Points on a hilly landscape, in no order, each with its height.
A ball rolls from a point to the lowest of its 4 nearest points, and stops where none of them is lower. Distance is the straight distance between rows; heights are no part of it.
j670 height 32.6: [162 117 186 128 125  69 137 136 160]
j542 height 10.4: [ 90 153 127 155 123 165 148 111 106]
j987 height 22.3: [167  80  71 101 141 129  88 139 137]
j759 height 29.7: [160 112 204 120 148  48 136 132 164]
j605 height 70.9: [114 115  62  92 132 168 104 164 112]
j655 height 17.8: [119 158 169 151  77 112 154 141 138]
j533 height 25.4: [186  99 160 122 139  65 106 125 162]
j318 height 11.8: [ 52 187 142 176  69 154 146 142  99]
j942 height 36.9: [138 121  90 120 101 136 117 147 132]
j322 height 52.9: [141 139 168 141 134 106 148 105 137]
j541 height 22.4: [180 100 148 120 149  81 109 108 154]
j331 height 19.4: [105 143 102 132 100 152 134 137 119]
j712 height 57.9: [142 133 140 139 117 116 141 119 138]
j566 height 21.3: [139 145 169 144  93 101 152 136 145]
j509 height 28.6: [144 137 148 134  87 106 140 141 146]
j187 height 30.4: [126 150 200 147 128  93 169 113 143]
j789 height 26.0: [154 127 193 130 132  67 146 130 155]
j904 height 62.3: [113 141 126 144 133 152 146 102 118]
j920 height 69.3: [111 127  91 123 133 163 126 126 112]
j600 height 35.5: [137 146 186 142 122  95 157 118 146]
j778 height 85.5: [ 90 126  69  84 146 190 104 168  96]
j675 height 18.1: [180  91  98 113 123 110  96 136 148]
j291 height 41.0: [134 107  72 103 147 159 111 135 118]
j619 height 58.6: [ 40 163  93 125 116 190 117 168  81]
j960 height 27.7: [ 81 172 162 172 102 146 160 112 110]
j6 height 67.9: [115 124  91 122 153 163 127 110 110]
j197 height 81.6: [ 97 118  75  99 176 190 117 131  93]
j73 height 28.7: [173 106 121 122 111 101 116 136 150]
j919 height 74.6: [ 66 138  84 100 153 203 115 155  82]
j880 height 82.9: [ 67 136  85  99 172 211 121 144  79]
j221 height 93.4: [ 52 152  88  85 151 210 100 181  73]
j729 height 15.3: [142 133 213 129 139  61 158 133 159]
j989 height 17.9: [ 62 173 130 165  85 164 141 136  99]
j929 height 52.7: [ 88 163 146 165 130 159 157  97 109]
j423 height 39.2: [149 119 113 127 112 124 124 127 137]
j40 height 9.6: [162  95  85 111 146 131 102 121 132]
j591 height 14.8: [ 94 150 102 137  85 151 130 151 115]
j947 height 61.1: [ 84 138 101 132 161 188 138 105  93]
j111 height 9.5: [180  83  98 112 144 109  88 120 145]
j563 height 28.9: [188  92 115 116 107  90  94 148 158]
j236 height 43.4: [142 119 108 128 129 135 125 119 130]
j889 height 34.9: [161 124 142 128  91  98 129 144 152]
j721 height 29.2: [154 111 112 125 159 125 119  96 129]
j483 height 56.3: [125 115  84 116 161 161 120 111 112]
j20 height 65.0: [123 147 153 149 115 126 151 112 129]
j890 height 14.2: [ 90 165 139 160  88 147 149 129 117]
j531 height 26.7: [185  85 137 116 167  75  87  97 148]
j536 height 32.9: [155 124 201 126 112  59 153 156 164]
j321 height 19.1: [163 100 105 119 163 118 106  96 134]
j521 height 16.1: [181  92 120 119 146  97  98 112 146]
j620 height 74.5: [149 127 142 135 148 114 134  95 134]
j613 height 66.5: [100 132 102 132 148 169 136 110 107]
j269 height 40.5: [139 106  69 100 122 146 107 150 125]
j150 height 24.1: [145 109  88 117 132 138 117 129 128]
j979 height 30.8: [172 110 173 125 153  68 119 113 157]
j950 height 33.5: [172 114 149 123 104  89 122 141 157]
j115 height 53.0: [148 141 189 132  81  78 152 161 158]
j430 height 21.8: [169 102 124 123 157 102 110  98 144]
j526 height 39.0: [151 129 183 136 143  83 143 109 150]
j435 height 23.7: [103 165 173 163 105 130 166 113 126]
j412 height 15.7: [116 160 187 157 127 119 166 102 129]
j572 height 40.3: [167 116 154 127 128  89 127 120 149]
j192 height 72.4: [ 89 128  82 111 166 194 124 123  92]
j131 height 10.2: [ 90 147 118 149 151 172 146  97 102]
j545 height 16.2: [183  81 102 113 169 104  83 100 139]
j858 height 56.5: [112 123  78 113 123 162 118 144 116]
j380 height 69.0: [132 123 111 133 158 146 130  91 119]
j955 height 32.0: [ 70 157 109 146 110 175 139 135  97]
j209 height 78.9: [130 136 136 144 131 128 144 103 128]
j934 height 16.6: [187  75  91 108 139 102  78 131 147]
j838 height 50.2: [ 82 143  81 116 110 175 118 158 103]
j581 height 6.9: [ 76 174 148 170  75 144 151 139 115]
j84 height 51.7: [ 57 152  89 126 129 189 125 149  88]
j317 height 37.5: [171 115 176 123  99  64 129 158 166]
j350 height 39.3: [154 100  72 103 112 136 100 153 135]
j765 height 22.7: [128 136 114 132  96 134 132 137 132]
j11 height 46.8: [164 118 163 130 154  84 128 101 147]
j696 height 11.9: [119 157 183 152 101 110 164 125 136]
j664 height 69.2: [ 83 130  72  96 134 187 113 162  96]
j871 height 21.6: [141 135 207 133 152  68 157 115 152]
j484 height 21.5: [193  85 135 117 139  77  91 124 156]
j127 height 56.7: [ 76 139  88 118 140 189 125 137  93]
j626 height 6.3: [100 155 124 147  84 144 141 139 123]
j293 height 52.8: [141  98 221 110 170  20 135 142 167]
j637 height 41.5: [ 79 147  95 131 114 177 129 144 101]
j592 height 51.3: [117 154 155 155 128 132 155 100 123]

For each start below, name the point where the ball stops.
j620 -> j111
j423 -> j626
j619 -> j131
j838 -> j131
j942 -> j626
j192 -> j131

Call two points neighbours if one is among the 4 nearest of the other. Go from one point of each pair to the other, from neighbour to neighbour, staying as low as possible. Name the highest point that can't be avoided.
j581 and j131 -> j955
j729 and j581 -> j187
j581 and j626 -> j890
j581 and j696 -> j960
